Each row is a point on a tangle of strands that fork, close into loops and nearly touch. The rows are in no order.
In the rows, zero is written as 128.
Two points are linked if the straight distance between their rows is under 80.6. Some points are linked to none.
fulel: [128 166 173 125 107  83 105 134 108  98 172 110 157 135 150 131 154  93
 111 129 107 140 151 122 117 109 147 113  60 118 126  90 102 130 153 137
 118 103 111 141 170 139 135 127 144 138 104 111  74  97 141 111 105 123
 127 145 155 121 124 136  74]
nofon: [131 103 152  99  93 117 125 139 110 167 154 180 140 110 119 146 116 163
 161 104 183 133 139 133 138 122 113 108 135 126 123 138 128 135 127 109
 179 152 148 171  94 175  91  87 113  94 149 107 130 148 130 158 105 141
 110 137 127 141 130 132 153]
vami: [151 156 165 115 110  84 108 146 103 109 155 152 160 123 134 135 140  86
 131 125 104 163 163 120 123 118 151 132  62 125  93 128 123 130 134 118
 122 111 132 169 143 123 132 108 158 123 110 130 107 109 135 133  98 143
 141 166 146 122 140 101  61]
lag: [117  94  98 148 133 166 168  92 147 139  98 102  83 140 116 112  94 143
 133 153 163 125  95 155 126 134 119  78 209 130 170 139 123 120 124 140
 161 153 130  92  99 126 103 138  86 141 159 139 164 138 109 122 133 112
  79  75 102 134 134 174 184]
zipuf: [150 170 207 109  90  53 112 154  77 126 172 164 190 128 151 129 142 102
 110 134 109 170 169 116 124 112 146 112  35 128  93  97 133 114 152 112
 121  97 123 175 139 160 142  99 160 124 110 113  87 101 161 143 102 133
 144 175 159 117 128 110  57]
dapu: [119 106 163 145 105 139 158  91 111 165 132 121 116 151 140 115 135 138
 105 136 169 134  99 180  83 111  65  80 206  92 175  88 146 115 164 150
 150 137 116 112 100 199 105 114  66 105 133 125 156 114 122  92 161 127
  80  76 156 167 140 137 197]
Puset: [140  78 124 126 123 138 159 114 143 154 108 145 110 140 110 129 108 166
 142 137 175 126 113 145 133 129  92  91 191 128 144 129 125 133 127 123
 186 162 148 137  68 148  97 109  81 111 181 113 170 132 111 144 123 125
  90 107 127 139 129 145 169]
loz: [125 173 207 127  91  54 113 138  91 116 187 135 183 129 170 127 156 109
  89 134 116 150 151 125 118 103 139 103  47 121 122  70 114 115 170 130
 122  92 115 150 162 161 154 122 142 133 108 104  63  95 162 118 117 121
 129 155 165 120 116 128  66]
fipa: [123 150 213 117  79  61 125 145  94 132 182 144 188 134 167 126 148 110
 112 127 136 145 152 133 116 100 129 108  74 120 123  77 125 124 173 136
 153  97 138 162 154 169 142 108 133 124 128 103  80 118 146 126 103 128
 118 148 168 139 116 123  77]
Sugi: [119 147  81 151 155 184 106 102 136  91 103  45  87 153 114 107 159 130
 107 161  89  72 122  95 124 148 150 178 128 140 170 106 117 139  98 145
  94 102  83  48 170  96 150 191 150 133 110 126 142 125 121  76 168 130
 130 117 101 127 106 152 177]
saviv: [130 167 142 128 129 116 106 138 127 100 135 103 137 124 133 132 152  99
 126 120 104 134 153 109 126 119 158 145  64 128 103 148 112 136 117 131
  95 109 114 140 185 114 140 141 160 135  87 140 102 117 141 124 129 142
 141 147 143 124 139 112  90]
vos: [ 98 118  99 145 138 174 127  95 130 117 114  52  99 146 116 102 136 142
 102 152 112 101 122 108 120 136 124 135 133 117 169 102 107 144 126 151
 106 107 101  72 163 118 114 164 142 141 128 125 134 109 115  89 147 107
 138 108 121 121 105 161 167]
mevar: [156  78 126 105 125 123 147 148 129 168 117 190 119 111 115 156  96 174
 155 118 187 123 131 125 159 124  82  94 170 129 113 156 117 130 116 102
 190 169 155 161  61 162  94  92  90 100 177 113 169 140 114 173 111 140
 102 123 121 130 136 131 168]
mok: [145  97  69 109 164 133 135 156 154 144 104 192 142  95 114 155  99 142
 153 102 111 120 122 114 177 147 130 191 141 147  82 179 156 134  95  93
 123 153 163 144  84  89 148 120 149 134 146 147 159 176 109 171 109 128
 186 155  89 129 127  96 107]
rini: [116  93 114 159 119 169 169  95 154 152 108 116  81 152 128 118 123 121
 128 148 169 113  84 189  95 120  93  63 252 110 180 110 155 127 155 149
 157 157 132  93 105 166 109 131  68 116 149 140 152 128  99 104 155 115
  50  49 126 166 149 163 209]
tolu: [143 146 152  87 134  82 114 174 125 122 134 196 195 103 107 132 115 104
 155 110 105 176 167 106 126 133 145 178  76 135  68 160 137 108 111  97
 120 129 168 201 118  85 135 104 162 120 122 123 117 138 135 165  90 159
 163 189 146  99 143  59  37]
Mevig: [143 150 160 109 128  75 103 160 106 106 138 168 179 117 123 128 132  96
 135 125  93 174 170  99 114 127 154 169  57 135  76 143 131 107 120 115
  98 112 149 182 138  92 152 115 162 132 103 129 101 118 138 153  98 158
 170 184 156 108 145  68  48]
pigif: [133 115 145  98  89 116 121 135 111 158 152 175 133 116 117 144 119 147
 160 105 170 133 146 132 142 121 128 112 123 127 123 141 130 140 128 115
 166 145 145 168 112 163  98  83 133  93 146 113 130 144 132 153 108 137
 119 145 125 139 133 134 134]
dif: [134 185 186 132 109  62  77 140  77 108 178 118 165 134 150 127 169  95
  99 121  80 168 172  86 116 112 155 126   6 123 101  77 115 102 143 138
  71  84 106 152 176 141 149 133 164 139  79 105  50  77 172 116 127 117
 163 171 167  98 114 105  60]
zore: [145  93  69  95 167 130 139 170 161 156  98 207 151  85 108 158  87 141
 161  99 124 125 130 112 188 144 125 187 142 151  71 189 156 134  90  85
 130 162 172 160  78  95 140 115 148 130 155 143 152 181 110 181 107 126
 187 154  93 120 127  92 102]
tos: [113 107 136 159 115 147 159  86 130 139 119 109  99 151 129 104 137 133
 106 147 155 119  94 176  79 118  85  80 210 113 184  91 138 121 159 152
 139 150 121  95 110 171 108 142  69 119 144 138 138 103 115  88 163 116
  79  65 138 159 147 157 185]
feke: [104 117  82 156 144 198 163  92 154 132  90  77  63 133 128 106  92 140
 123 153 150 117  70 163 128 136 122  81 213 136 177 138 129 124 133 150
 127 140 118  71 118 126 102 149  83 148 148 148 156 128 117 112 146 107
  84  55 102 126 129 181 207]
loro: [138 134 116  94 156 124 127 161 153 138 119 188 165  98 111 142 109 135
 151  94 115 144 144 120 154 134 156 181 109 153  77 192 152 121  95  90
 114 140 162 175 113  83 141 109 167 130 120 149 139 179 139 170 110 138
 174 172 112 116 137  73  75]
Kogin: [133 141 115 125 139 127 121 139 134 126 121 149 137 106 132 145 124 132
 138 106 119 130 145 123 144 134 148 167 105 138  92 181 137 142 114 111
 108 125 140 158 138 103 150 119 165 128 110 157 142 153 131 150 137 142
 170 150 113 132 142  98 106]
Ver: [115  92 125 147 122 144 164  94 132 135 111 106 109 144 121 111 124 152
 116 147 160 125 100 158  95 126 101  89 189 120 168 103 125 126 144 146
 152 154 129 109  99 147 109 131  80 126 157 131 140 111 119 115 144 113
  98  88 124 148 135 158 174]
viga: [142 116  78 120 165 144 125 142 149 121 112 162 136 106 125 147 126 139
 124 103  97 111 122 105 162 146 150 206 126 145  92 175 142 131 104  98
 105 141 154 129 109  77 158 125 153 147 127 154 140 164 121 166 120 142
 187 151  78 125 129  95 114]
tuv: [119  94 147 144 114 137 159  98 121 148 117 122 119 142 133 114 130 152
 112 139 167 132 104 163  91 127  87  93 191 118 166  92 138 123 153 143
 154 153 128 118  92 166 113 123  71 110 150 122 147 116 129 112 150 121
  96  92 138 158 140 148 175]
mimub: [133 160 138 125 120 113 104 138 125 107 138 113 138 120 137 134 140 102
 134 117 113 140 150 120 123 122 160 139  75 126 100 153 114 139 119 129
 107 113 119 153 169 115 135 124 165 128  92 143 114 128 138 130 126 141
 141 150 134 127 141 117  92]
Munez: [140 123 105  91 165 125 131 168 161 148 112 201 164  88 108 146 101 143
 147  88 115 138 137 110 170 137 148 184 115 158  75 192 153 120  88  83
 115 152 166 172  95  88 141 104 163 130 128 149 144 188 136 180 108 131
 184 166 103 113 129  82  83]
Bal: [133  82 134 139 128 153 170 112 161 172 103 135 106 148 117 132 113 131
 146 140 181 129  91 169 109 121  81  65 245 110 161 117 160 134 143 129
 178 164 146 127  73 176 104 118  62 102 168 118 165 145  99 119 133 125
  57  74 140 162 136 143 194]
lila: [138 101  62 142 158 160 132 149 140 128  85 141  83 123 105 142  94 145
 173 124 132 103 109 121 164 155 132 150 170 126 127 183 133 137  95 143
 156 150 120  83  90  89 137 155 128 145 137 153 176 146  91 136 141 138
 140 124  85 134 141 130 161]
guro: [117  96 131 133 119 137 145 111 111 133 125 117 120 130 124 122 117 166
 120 129 155 127 127 142 117 126 114 106 145 124 150 109 109 138 145 144
 151 140 126 124 110 138 111 109 113 118 150 125 143 120 132 127 135 119
 122 115 121 139 122 161 158]
dob: [ 95 156 122 150 144 167 101  95 122  96 138  29 118 168 146 109 162 122
  85 146  86  90 132 112 107 127 158 139  91 112 157  86 100 146 137 152
  77  79  86  84 210 113 156 158 146 134  91 112 117 118 158  84 171 107
 122 127 148 108  79 153 137]
pezof: [143 160 167 117 111  80 107 140 103 100 166 132 156 129 143 135 150  86
 117 126 108 150 158 120 118 111 150 121  57 120 112 107 110 132 147 127
 121 108 119 153 155 131 131 114 150 128 109 121  91 103 137 124 102 135
 132 153 149 123 129 120  65]
lobed: [124  96 126 154 117 159 166  94 145 162 113 121  87 160 125 121 125 119
 125 146 168 114  91 186  92 114  78  63 252 101 179 104 157 130 159 149
 164 151 131  98  96 180 105 123  66 104 149 135 163 125  96  99 154 123
  52  49 138 174 145 156 208]
fuvo: [141 122 113  94 109 117 125 148 128 157 120 192 133  97 114 168 102 134
 173 101 148 141 155 128 151 126 117 135 129 134  96 183 143 141 108 102
 143 150 154 175 105 136 111  83 160 102 139 131 152 154 125 162 126 137
 156 152 114 127 150 107 119]
muko: [117 171 167 130 108  96 103 130 115  94 173  90 148 138 146 123 160  96
 105 124 107 129 142 123 111 110 144 111  62 121 141  86  94 130 150 142
 109 102 104 129 187 138 140 139 136 139  95 104  67  99 146 103 113 114
 124 144 160 117 118 147  80]
mosu: [132 137 123 115 111 118 120 136 118 130 131 145 126 116 127 151 117 129
 149 106 132 134 156 135 136 129 144 131 107 129 109 161 127 150 124 125
 129 129 135 159 141 126 127  98 166 113 118 140 141 143 130 142 133 137
 150 149 116 135 139 127 112]
Tusik: [108 175 177 132 101  92 100 121 114  96 181  81 150 143 153 123 166  98
 102 126  99 125 136 126 106 112 138 111  69 122 150  66  98 122 156 143
 104  91  96 127 191 142 149 148 129 142  92  90  54  93 147  90 118 109
 120 142 167 114 106 148  79]
vazum: [135 151 138 119 120 116 115 141 121 116 136 134 134 114 134 143 133 110
 141 112 121 141 153 128 127 124 155 135  89 127 101 158 126 146 120 124
 116 124 126 159 158 114 129 110 165 121 105 146 128 135 133 135 122 141
 147 154 125 136 145 118  96]
Sosiv: [110 148 108 155 150 166  98  96 129  97 125  38 110 155 143 109 165 121
  88 146  90  86 130 105 122 138 158 163  87 117 147 100 109 150 125 139
  80  77  90  77 202 109 155 166 157 123  99 121 124 121 150  83 174 125
 134 127 135 109  92 142 140]
Vuzi: [131 181 196 135 104  59  89 136  81 105 185 123 170 137 159 129 168 101
  89 126  92 160 162 101 119 106 150 111  11 124 111  69 115 101 150 136
  81  84 104 150 172 148 150 128 156 139  83 106  55  80 168 117 125 116
 150 168 165 102 114 117  64]
tulan: [ 98 117  76 162 146 218 161  89 157 129  89  56  53 134 134  97 101 139
 116 160 145 105  52 174 124 137 110  79 220 139 188 129 140 130 143 150
 113 133 113  58 132 133 108 150  83 145 145 153 153 121 113 102 153 102
  84  39 105 132 128 186 216]
sovor: [148  78 123 112 119 128 151 131 137 164 111 163 114 125 112 142 101 168
 148 128 181 127 127 138 150 131  85  96 175 128 127 146 119 129 119 110
 190 165 150 152  64 151  94 102  90 103 182 112 173 132 111 156 120 135
  98 117 125 128 130 142 166]
pof: [113  92 112 148 126 150 161  89 134 130 107  95 103 144 118 110 115 154
 116 149 152 121 105 149 106 131 108  96 179 127 169 112 118 124 138 147
 149 149 127  97 109 133 106 134  94 134 154 134 144 112 114 112 135 110
 104  91 117 138 134 161 167]
did: [140 175 158 135 117  81  81 136 101  98 158 104 149 136 139 124 171  85
 111 131  82 153 171  86 112 115 151 152  23 131  98  96 112 111 123 138
  70  97 109 140 185 117 152 150 159 138  83 116  65  85 152 123 119 132
 153 165 172  97 125  95  70]
vumu: [123 113 138 116 103 129 125 125 105 137 140 136 127 127 127 135 121 152
 139 116 158 126 142 141 126 124 134 111 121 125 136 124 116 144 139 131
 153 140 127 148 123 142 112  90 136 110 140 120 135 134 137 137 127 129
 129 135 120 137 125 152 140]
vus: [150 108  85  83 178 130 135 174 163 150 104 212 167  88 104 149  95 145
 147  85 113 136 137 107 185 144 145 185 125 158  67 189 153 126  77  75
 123 161 173 166  80  86 138 101 159 133 143 149 148 188 132 185  97 131
 190 167  91 109 121  84  85]
kimol: [109 145  88 149 154 185 109  99 138 104 108  43  87 159 108 103 146 132
 101 160  94  80 119  98 124 144 145 161 134 131 178 104 117 139 106 156
  97 101  86  47 170 102 134 191 147 140 110 121 149 121 122  73 163 123
 130 109 109 126 102 160 185]
vib: [115 110 137 124 109 131 136 118 105 133 134 123 122 126 130 125 122 160
 125 124 158 125 136 143 119 122 129 110 130 123 145 113 111 141 144 141
 153 139 126 136 122 141 111  99 124 111 140 125 130 126 140 132 135 123
 129 127 120 143 119 159 148]
Geba: [119 187 197 137  95  57  93 127  92 106 190 106 167 135 165 125 171 108
  83 126  94 145 153 112 116 101 139 111  29 125 124  56 108 104 163 139
  86  79  99 137 179 150 155 139 142 142  89  90  44  84 168 104 129 108
 140 161 173 101 106 131  67]
feni: [142 150 166  97 128  73 107 170 111 116 137 190 191 107 116 133 118 102
 148 118 100 183 172 104 121 134 146 167  64 132  63 146 137 106 121 104
 110 118 156 199 120 101 143 101 163 118 121 119 109 119 141 159  94 159
 171 189 154  99 143  61  37]
sazal: [126 148  96 154 151 167  95 105 131  90 115  52 103 149 141 111 174 125
  97 138  89  81 132  99 133 147 153 182  95 130 140 114 120 153 114 126
  83  86  98  78 186 103 163 176 162 127 108 126 124 125 140  92 169 136
 137 128 117 112 103 127 141]
Let: [112 115  75 152 160 212 150 101 160 133  86  82  52 129 121 111  84 146
 124 153 145 112  74 149 144 141 127  92 207 128 169 153 121 129 120 155
 134 128 120  64 108 112  98 148  89 146 152 155 172 132 121 111 151 119
 100  57  93 121 119 177 208]
kifa: [145 154 158 115 121  80 102 152 112 105 145 158 168 118 130 131 135  88
 136 126 101 171 165 107 111 127 153 155  59 132  79 140 130 117 126 117
 108 112 136 180 141 106 140 111 163 126 107 130 109 116 134 143 100 154
 156 172 151 115 144  80  52]
belu: [146 143 141  87 116  94 118 159 134 138 136 197 166  94 112 150 112 101
 175 103 125 167 164 116 128 123 138 153 104 132  81 178 146 128 110  91
 136 141 166 198 117 117 115  95 162 106 126 128 137 148 126 152  99 148
 153 174 129 121 154  77  66]
vup: [102 108 117 163 120 159 164  81 142 132 108  87  89 151 125  97 132 137
 111 153 150 114  88 172  84 128  88  83 207 126 188 100 138 120 155 150
 131 152 117  87 124 157 110 150  83 136 143 138 127 102 112  92 153 104
  79  63 135 150 147 169 188]
Ker: [151 120  86  90 192 142 126 159 163 133 107 192 157 105 106 143 116 141
 127  88  86 124 128  94 175 146 171 202 108 153  76 190 144 119  75  85
 112 151 165 148  92  68 138 100 168 145 127 155 142 185 143 183 100 141
 189 172  79  98 110  91  89]
sutat: [135  81 131 132 126 144 167 107 151 157 106 134 110 143 115 125 113 151
 139 139 175 124 102 158 114 128  90  77 217 124 155 115 141 129 136 129
 180 165 145 132  67 162  99 118  67 105 174 119 165 134 112 130 129 124
  77  91 132 153 131 142 179]
tele: [122 172 143 133 129 121  98 130 128  98 142  80 129 139 134 127 160  99
 119 126 104 121 147 110 127 120 161 136  61 128 114 131 107 141 120 138
  90  99 102 129 201 118 139 146 159 140  85 128  97 115 149 107 137 136
 132 141 154 115 123 124  99]
Kar: [ 98 119 106 165 119 174 168  83 147 132 105  78  78 150 129  95 127 133
 118 156 153 107  76 178  90 133  94  77 214 128 190 108 143 119 153 152
 125 151 115  76 134 152 111 156  83 141 142 144 128 111 107  91 155 103
  71  50 127 142 145 173 197]
lisuf: [127 177 156 134 119  96  92 130 116  92 165  80 141 143 140 125 170  87
 110 130  92 134 147 110 117 115 153 129  44 126 123  93 102 126 130 145
  89  95  95 124 194 129 140 147 150 145  85 108  76  93 146 106 118 120
 128 150 169 109 120 124  79]
Zubu: [126 125  65 155 172 207 121 128 163 122  84  87  57 133 108 113  96 147
 138 146 130  89  94 116 157 156 131 132 177 131 164 164 125 134 105 167
 129 124 107  54 117  92 120 168 117 150 140 162 167 123 123 103 161 145
 119  86  90 119 120 154 202]
lotu: [145  86  53 117 159 147 137 165 153 140  86 180 110 106  97 153  99 139
 181 118 118 107 105 117 181 152 128 179 168 143  92 185 149 139  90 113
 145 159 143 112  76  88 147 142 130 147 148 145 171 169  89 163 112 129
 163 144  84 135 137 104 133]
kuran: [117 116 153 156 110 143 154  85 119 150 128 113  99 153 141 105 142 131
  97 146 164 120  98 183  77 109  67  80 207  99 182  86 144 117 172 154
 142 135 116 100 116 191 104 128  69 113 137 137 148  96 115  78 171 123
  78  66 147 166 146 149 190]
sonaz: [ 91 128 112 147 138 173 120  93 124 110 126  41 108 149 133 102 147 140
  91 148 105 100 130 114 112 130 128 132 120 113 169  88 104 148 139 150
  92  98  94  85 185 119 127 152 142 134 116 122 120 112 134  88 158  99
 140 113 137 112  89 162 153]
votur: [ 81 140 123 145 135 171 108  92 117 104 139  29 111 160 142  98 158 135
  86 151  90  96 124 119  95 124 135 125 110 115 171  73 104 142 147 156
  80  89  90  87 201 123 145 150 136 137 101 116 108 114 150  82 166  90
 130 117 148 115  76 163 140]
zugaz: [116 166 211 127  87  60 121 135  96 119 183 132 185 135 179 124 155 109
  99 131 132 138 146 130 107 100 126 107  71 117 131  63 115 116 178 138
 138  91 125 147 168 163 155 128 127 132 118 101  67 106 155 112 115 118
 120 143 172 139 113 134  77]
dure: [142  94  63 132 155 161 136 153 146 135  82 166  82 121 100 145  92 146
 183 124 139 114 107 129 172 156 124 145 181 129 118 195 138 146  90 134
 168 151 128  94  76  98 132 147 124 147 141 150 190 158  92 140 135 137
 133 125  92 127 138 128 150]
tegi: [131  93 156 101 103 115 137 141 116 179 149 189 142 104 122 151 109 168
 156 107 202 137 134 127 140 122  99 100 153 124 116 136 127 129 122 102
 190 162 151 172  75 184  87  93  99  95 156 102 136 154 123 166  99 147
 100 128 133 146 136 125 168]
Kotek: [146 165 215 100  81  55 124 155  90 140 178 168 198 126 152 129 143 113
 119 129 123 163 167 123 132 107 136 110  54 129  99  97 139 118 164 108
 145 101 137 180 136 174 132  90 150 117 121 110  90 114 158 153  99 137
 125 164 161 119 124 111  63]
Befov: [117  95 111 137 124 145 149  98 127 131 113 101 106 139 117 116 113 158
 121 138 150 124 120 136 123 133 115 104 159 124 157 117 106 130 133 146
 149 142 126 105 107 121 104 128 109 130 155 133 152 112 115 122 137 115
 121 106 113 132 130 162 158]
budad: [124  97 156 139 114 139 164 100 121 159 118 125 121 146 134 118 130 141
 114 137 171 132  99 170  90 121  76  83 204 107 171  91 149 125 154 147
 161 144 126 115  87 181 107 116  65 103 148 120 158 121 127 106 151 127
  85  86 151 164 138 137 188]
Kilik: [ 91 120  86 164 130 199 166  86 150 131  93  60  61 145 133  95 117 137
 119 156 147 104  64 185 105 132 101  72 220 138 190 118 148 124 149 154
 109 139 110  59 140 143 111 157  83 142 139 146 136 117 111  95 159 101
  71  39 120 138 136 185 211]
zub: [144 110  73 130 155 139 129 139 145 127 109 157 126 107 125 149 118 137
 143 110 109 109 128 114 162 148 133 191 138 136  97 171 146 140 107 110
 120 139 140 126 107  92 153 134 150 137 135 152 150 160 103 159 134 137
 178 146  88 136 137 104 124]
Tus: [103 188 204 143  91  62  99 117 101 107 196  97 169 139 171 120 167 112
  80 129 101 140 138 123 105 106 126 110  51 122 140  43 106 103 174 144
  93  72  97 132 188 151 164 150 130 140  98  80  39  84 165  94 134 103
 133 151 180 108 100 139  71]
lokeb: [143 107  62 133 154 146 130 146 142 122 100 152 116 107 117 151 119 137
 153 116 111 102 119 111 164 154 131 188 149 137 105 171 142 140  99 120
 131 147 134 106 101  83 151 146 143 145 135 149 153 157  95 155 126 132
 172 139  79 139 141 108 134]
tero: [101 127  91 150 146 184 126  98 138 116 109  49  89 150 107 102 130 139
 105 154 105  93 114 104 125 142 129 141 138 125 176 109 115 137 114 157
 108 108  91  55 159 110 115 178 140 144 122 121 143 115 110  82 145 118
 132 108 112 121 108 162 181]
zaku: [119  98  86 140 142 177 163 101 153 138  90 102  67 132 119 117  87 142
 138 152 161 128  86 154 139 140 130  83 210 129 163 154 123 121 121 141
 158 146 132  90  97 119  99 138  91 143 156 143 177 145 116 121 140 113
  84  72  91 131 126 174 190]
poz: [137 179 167 140 111  74  72 136  91 100 167 101 158 144 144 122 177  86
 105 130  73 158 175  80 112 115 157 153   6 131  98  83 114 103 129 142
  58  86 109 139 187 123 157 143 166 138  78 106  51  78 170 118 132 121
 166 172 176  94 110  96  67]
tave: [141 173 157 133 115  85  92 135 109  93 160 106 145 137 139 126 162  85
 115 131  90 148 159 101 119 114 152 139  36 128 106 104 106 120 126 134
  86  98 108 142 181 122 142 140 157 140  86 119  72  89 144 117 115 131
 141 156 167 108 130 109  68]
geni: [ 99 185 198 143  91  79 103 114 106 104 189  86 159 138 170 117 167 104
  91 128 102 130 135 129  96 109 122 112  71 120 153  49 106 109 172 147
 101  77  97 122 194 150 161 154 118 139  97  80  43  88 152  84 130 100
 124 146 181 117  96 142  75]
dokek: [156  78 139 100 123 116 148 154 117 180 128 211 126 104 120 167  98 172
 158 115 201 130 132 124 158 121  78  92 163 125 100 164 116 129 114  95
 195 174 156 176  60 175  87  84  89  95 172 119 160 148 111 185  95 150
 104 126 122 138 142 128 172]
fop: [132  88 139 143 123 150 169 102 152 171 113 135 104 153 122 128 122 131
 133 138 173 124  93 182 103 118  71  69 244 102 170 107 160 131 154 139
 175 152 135 115  80 183 101 113  58 103 159 122 164 133 100 115 143 126
  60  68 145 172 139 141 200]
fizu: [115  96 104 151 130 163 171  94 156 137  97 103  88 146 119 110 108 138
 129 151 163 123  89 168 109 133 110  73 221 125 173 124 137 122 138 144
 156 158 136  97  97 139 103 137  77 133 157 139 155 131 110 115 138 110
  68  72 111 150 142 169 186]
Nogi: [140  86  53 119 162 155 130 168 150 142  76 181  92 110  97 151  89 146
 194 120 134 111 101 124 182 154 124 158 181 135 106 199 147 146  87 122
 157 162 135 102  70  92 140 146 128 147 147 148 184 167  89 154 123 131
 146 134  87 130 142 116 145]
kima: [141  81 157 106 122 113 148 151 119 185 138 200 138 104 123 161  99 176
 151 109 212 139 128 126 147 122  82  85 167 117 109 142 123 127 122  98
 198 170 156 179  56 187  82  92  82  98 154 105 149 154 112 178  95 152
  95 120 135 152 145 122 180]
saze: [150  93  48 109 167 145 135 166 157 137  94 181 125 101  98 156 105 137
 169 112 104 107 110 110 180 153 134 194 158 148  87 181 148 134  87 105
 132 160 151 122  80  80 147 131 140 147 149 145 166 176  95 174 103 126
 175 147  74 134 127 101 123]
zikeb: [137 142 149  92 144  86 114 173 139 121 131 184 191 103 109 125 114 113
 153 104 102 164 156 104 128 132 156 188  80 147  74 172 138 105 103 103
 113 131 162 187 126  72 140 115 165 131 113 131 121 156 134 167  89 155
 165 193 137 102 143  61  43]
nepu: [129 144  75 152 151 177 104 115 139  93 103  62  94 139 120 117 159 128
 113 137  94  73 125  94 135 155 141 188 126 141 153 124 120 141  99 132
  93 107  93  63 162  96 150 187 159 135 120 129 139 125 118  92 161 139
 147 126  98 124 114 136 166]
bebun: [145 145 152  80 131  78 117 169 131 134 135 204 188  92 116 144 106  99
 168 105 116 178 167 107 125 123 129 163  93 133  69 168 146 115 116  85
 132 138 177 210 107 108 120  95 155 105 130 121 125 138 129 160  88 157
 156 180 134 105 151  60  43]
geke: [134 142  81 149 150 170 100 114 139  91 108  62 100 135 133 115 167 128
 107 133  89  72 123  98 142 153 147 197 112 138 140 126 120 145 105 119
  89 103  99  79 168  97 157 178 159 132 117 131 130 125 123 100 162 143
 150 133 100 117 116 121 152]
kibiz: [138 155 212 107  82  60 127 153  94 134 181 156 192 129 158 128 142 113
 121 130 135 147 154 130 125 104 133 108  70 122 113  90 134 130 166 120
 154 100 141 172 139 171 137  98 137 117 132 108  90 119 144 139 101 132
 119 152 162 134 117 116  72]
Toz: [124 102  73 150 164 205 158 108 159 133  87  98  50 121 125 117  79 146
 133 154 155 117  77 156 153 139 126  89 219 123 164 160 122 133 117 147
 151 132 128  75  95 113 100 136  85 142 159 161 190 146 122 117 151 116
  93  57  87 120 118 175 204]
sug: [151 118  78 103 183 144 125 150 157 124 110 182 149 107 117 146 125 139
 124  96  84 117 125 102 170 148 166 206 118 150  76 182 142 122  85  93
 110 148 161 139  99  68 149 109 157 149 129 152 143 175 136 177 107 138
 189 166  77 111 118  94  99]
rubi: [141 168 198 119  95  56 109 144  83 116 175 144 182 130 157 126 155 101
  95 131 107 162 159 115 124 104 146 108  36 128 103  85 120 112 157 123
 114  94 117 160 151 157 145 112 154 129 104 112  76  95 161 131 106 128
 139 169 163 119 124 114  60]
pobol: [126 130 136 113 103 123 119 133 111 129 141 139 130 119 126 145 126 133
 143 111 144 130 151 136 131 124 144 116 108 125 124 141 120 147 135 132
 143 130 126 157 138 136 115  86 155 108 125 133 136 137 134 138 122 130
 137 145 121 138 131 140 119]
Rim: [116  95 103 155 125 170 173  94 156 146  95 106  85 147 128 116 112 130
 133 152 169 118  83 185 101 128 102  67 239 123 178 120 147 127 143 146
 152 161 131  95 106 151 106 137  72 125 154 137 153 134 109 114 151 111
  56  56 119 160 144 168 206]
guvog: [139 161 154 127 127  88  97 149 113  95 143 128 159 124 135 123 150  90
 124 133  91 159 164  91 112 121 158 170  45 142  83 136 112 108 115 126
  82 106 129 152 169  97 152 144 162 141  89 133  85 106 143 137 110 148
 157 171 158 110 141  78  63]
zanis: [136 142 140  94 143 104 123 165 144 127 122 178 171 102 112 134 116 117
 152 103 107 159 145 119 134 130 161 178  93 146  81 187 144 117  99 100
 114 131 156 184 129  81 141 114 166 134 110 144 131 167 133 163 101 147
 164 182 126 115 144  70  59]
geban: [144 109  57 137 156 151 127 147 144 121  96 146  98 115 107 147 109 141
 165 120 116  96 115 109 163 155 132 177 158 131 119 177 137 139  95 127
 139 147 127  92  99  83 149 155 134 149 134 155 160 150  92 150 131 139
 162 134  79 144 141 118 148]

How many points has the smallest loop of links through each point below? Write - if it is on no loop.
loz -> 7
sonaz -> 11
Vuzi -> 11
dokek -> -

A fork is a point with three links, a tip a point with one. Leave the first point through the second and follow the links. Name the first fork or tip that comes.
Nogi, dure -> Ker
geni, Tus -> muko
pezof, vami -> tolu
pof, Befov -> tele
sovor, mevar -> pigif

Name the points in between on the shortest way along the links from the first point to the second, in order.
Mevig, tave -> kifa, vami, pezof, fulel, muko, lisuf
dokek, Rim -> mevar, sovor, Puset, sutat, Bal, fop, lobed, rini
geke, votur -> sazal, Sosiv, dob
Befov, Kar -> pof, Ver, tuv, budad, dapu, kuran, tos, vup
kifa, mok -> Mevig, feni, tolu, zikeb, zanis, loro, Munez, vus, zore
lokeb, Nogi -> geban, lila, dure
